Each row is a point on a landscape with many valleys, with its height.
From any point a ball rolls to the lowest of the 6 points nearest to it. It stops when none of these is lower. Distance is the straight distance between rows; heights are no part of it.
Q895: [ 38  24   7   7  16  38 -20  -8   6  26 -37   2]  (h 465)
Q165: [ 20   0  30  27  32 -18   2 -11  59 -28  18   9]  (h 394)
Q910: [ -2  -7  -3 -22  30  16  -4  18 -40   2  12 -18]  (h 141)
Q643: [  6 -18  10  -8  -7 -49  -1  10 -24 -33  21  32]  (h 65)
Q866: [-40 -26   1  20 -23   3  18  47  -7  11  -9 -47]  (h 519)
Q349: [-16   5   4  12  24 -43  15  45   0 -12   7 -20]  (h 523)
Q718: [-12   6  18   5 -17  63   7 -28   0 -35  27 -14]  (h 428)
Q589: [-40  -8  -3  28 -16 -27  14  52   1   1 -10 -40]  (h 524)
Q944: [ -3   1   0   4  36 -30  11  34 -25 -15  17 -21]  (h 444)
Q681: [ 13  -2  -9  -2 -60 -41   1   9  -8 -16  17  35]  (h 310)
Q166: [ -3  14   4   1 -36  35 -21 -25  34 -32  21  27]  (h 588)
Q737: [ -6 -25   1   0 -13  36  23  32   5  34 -19 -49]  (h 558)
Q310: [  9 -15  17   0  -5 -49  -8   1  -3 -34  21  31]  (h 218)
Q421: [-16   7 -36 -41   0  18 -24 -46 -16  19 -14   7]  (h 719)
Q637: [ 16   8   1   0   7  45   4  19  11  38 -26 -27]  (h 500)
Q994: [ -3 -10   4 -16  27 -17   0  19 -46 -18  17   7]  (h 257)
Q384: [ -7 -13 -19 -30  16  -5  -4  -1 -48   0  17   1]  (h 229)
Q704: [ -3   3  -7 -10  29  11  12  36 -25   6   6 -38]  (h 309)
Q456: [ 11   1  28  11 -29   6 -24 -15  38 -35  17  31]  (h 508)
Q280: [ -6 -18 -41 -43 -17  -5  22 -25 -29  29  25  10]  (h 399)
Q515: [ -4 -24  -2 -19 -23 -35   6   2 -33  -9  28  22]  (h 208)
Q363: [ 12  -2  28  14   0  67  10 -20  11 -33  29 -15]  (h 608)
Q898: [ -9   0 -20 -38  14  30 -24 -31 -26  10 -12   4]  (h 526)
Q671: [-16  14 -50 -34  -4   6 -13 -53  -8  28 -13  10]  (h 488)
Q581: [-15  20 -31 -24  -5  14 -30 -46 -10  13 -34  17]  (h 735)
Q856: [-12 -19 -25 -48  -7  -4   6 -21 -38  12  23  10]  (h 327)
Q720: [ 18   3  11   5 -16  30  12   0  42  53 -32 -13]  (h 290)
Q459: [ 13  -6  22   2 -38 -28 -15  -5  18 -33  14  43]  (h 412)
Q435: [ 30  20  26  36   9 -20  17   9  10  33 -44  43]  (h 393)
Q411: [-48 -25   1  33 -27 -21   9  46   1  -2 -15 -38]  (h 573)
Q939: [ 20 -11 -45 -38 -24 -20  32 -21 -21  31  29  14]  (h 380)
Q967: [  4  -4  21   6 -20  50 -14 -28  33 -35  22  14]  (h 629)
Q69: [  6  -1  -9 -24  36  32 -12   7 -31  10  -1 -14]  (h 26)
Q567: [ 21   5  32   8  -6  14 -18 -19  36 -37  17  27]  (h 535)
Q983: [  3  17  -2   9 -51  13 -19 -13  42 -20  12  29]  (h 557)
Q583: [-30   2   1  26  12 -47  17  37  24  -8  -4 -30]  (h 518)
Q448: [ 10 -12  11  -4 -13  39  14  12  27  47 -25 -35]  (h 697)
Q941: [ -1 -25  -6 -25   7 -21   8   0 -48   1  24  14]  (h 263)
Q842: [ -3 -11   2  -7  32 -28   5  30 -33 -19  20  -7]  (h 377)
Q113: [-11   6  16  21  25 -37  21   3  59 -11  11  -6]  (h 443)
Q925: [-61 -21   5  35 -21 -34   5  33  14 -10 -12 -32]  (h 649)
Q76: [  0  18 -59 -32  -4 -10  15 -48  -1  32  -6   5]  (h 67)
Q587: [-14  28 -32   2 -17   8 -29 -40 -15   7 -38  26]  (h 567)
Q338: [ 17  29   2  18   5  18 -36 -25 -14  10 -47  26]  (h 430)
Q936: [ 17  24   2  29  -7  16 -31 -26 -17  -2 -48  36]  (h 400)
Q877: [ 16  -6  37  15  20  -9  -6  -8  46 -34  12  15]  (h 445)
Q741: [ -8   5  -6  10  22 -23  18  47 -29  -4   3 -29]  (h 469)
Q619: [ 17  14   2  -2  20  39  -6  14  -5  32 -17 -30]  (h 324)
Q564: [-28  20  14  -9 -26  56  11 -22 -10 -30  33 -14]  (h 98)
Q770: [ 18  -3  29  22  25   9  22 -21  65 -14  22  -7]  (h 209)
Q463: [-11 -13  -4  10  -8  30  23  43  -5  25  -1 -47]  (h 502)
Q483: [ 27  15  28  17   1   2  11   4  40  43 -44  11]  (h 282)
Q609: [ 21  -6  38  21  10  45  12 -20  41 -20  31  -7]  (h 612)
Q742: [ 16  -5 -62 -39  -9 -11  27 -35  -7  33  20   8]  (h 84)
Q121: [-52  -3   0  35  13 -47   7   4  58 -14  -3 -21]  (h 648)
Q833: [-10  -2 -13 -34  24  29 -27 -16 -36  10  -3 -13]  (h 228)
Q548: [ 28  29   6   8   9  31 -39 -21   0  11 -42   4]  (h 487)
Q577: [ -4   2  20  20  32 -58   8  28  28 -21   9  -7]  (h 478)
Q768: [  2  26 -18  -7  -3  19 -40 -42 -18   7 -35  18]  (h 625)
Q485: [ -6  -9   2  -7  33 -20  12  29 -34  -9   7 -21]  (h 356)
Q27: [ 42  10  19  45   6 -10  -3   0  -8  14 -39  43]  (h 362)
Q109: [ -1 -12   2 -14  36 -13   9  24 -37  -2  14 -10]  (h 261)
Q484: [ 13  -6  31   4 -22 -29 -17  -8  30 -36  16  41]  (h 411)
Q559: [-13  -4 -13  15  14   3  19  51 -19   9   6 -44]  (h 431)
Q452: [ 42  26  22  33   2   8  -7   0  13  21 -43  29]  (h 276)
Q931: [ -3 -29 -16 -34 -27 -27  15  -1 -35   7  26  18]  (h 259)
Q933: [-37   0   5  37  10 -48  12  13  59 -16  -1 -18]  (h 528)
Q991: [ 12  14  -9 -19  23  39 -40 -16 -13  14 -21  -8]  (h 338)
Q429: [ 13 -16 -19 -21 -53 -34  21   4 -29  -2  24  25]  (h 280)

For each start below, name every point that the ball comes to, in order.
Q587 | Q936, Q452
Q737 | Q619, Q69
Q941 | Q515, Q643
Q581 | Q991, Q69
Q637 | Q720, Q483, Q452
Q448 | Q483, Q452
Q931 | Q515, Q643

Call two points neighbours if one is among the 6 nearest of the other. Go from one point of each pair to the other, from neighbour to neighbour, staying as low as possible. Name the highest point that can't be avoided.
Q770, Q76 | Q877
Q643, Q452 | Q619
Q69, Q643 | Q994

For each start below, name the point where the ball stops.
Q121 | Q770
Q459 | Q643
Q983 | Q643
Q925 | Q770
Q411 | Q69
Q944 | Q69
Q456 | Q643
Q567 | Q643
Q967 | Q564
Q384 | Q69
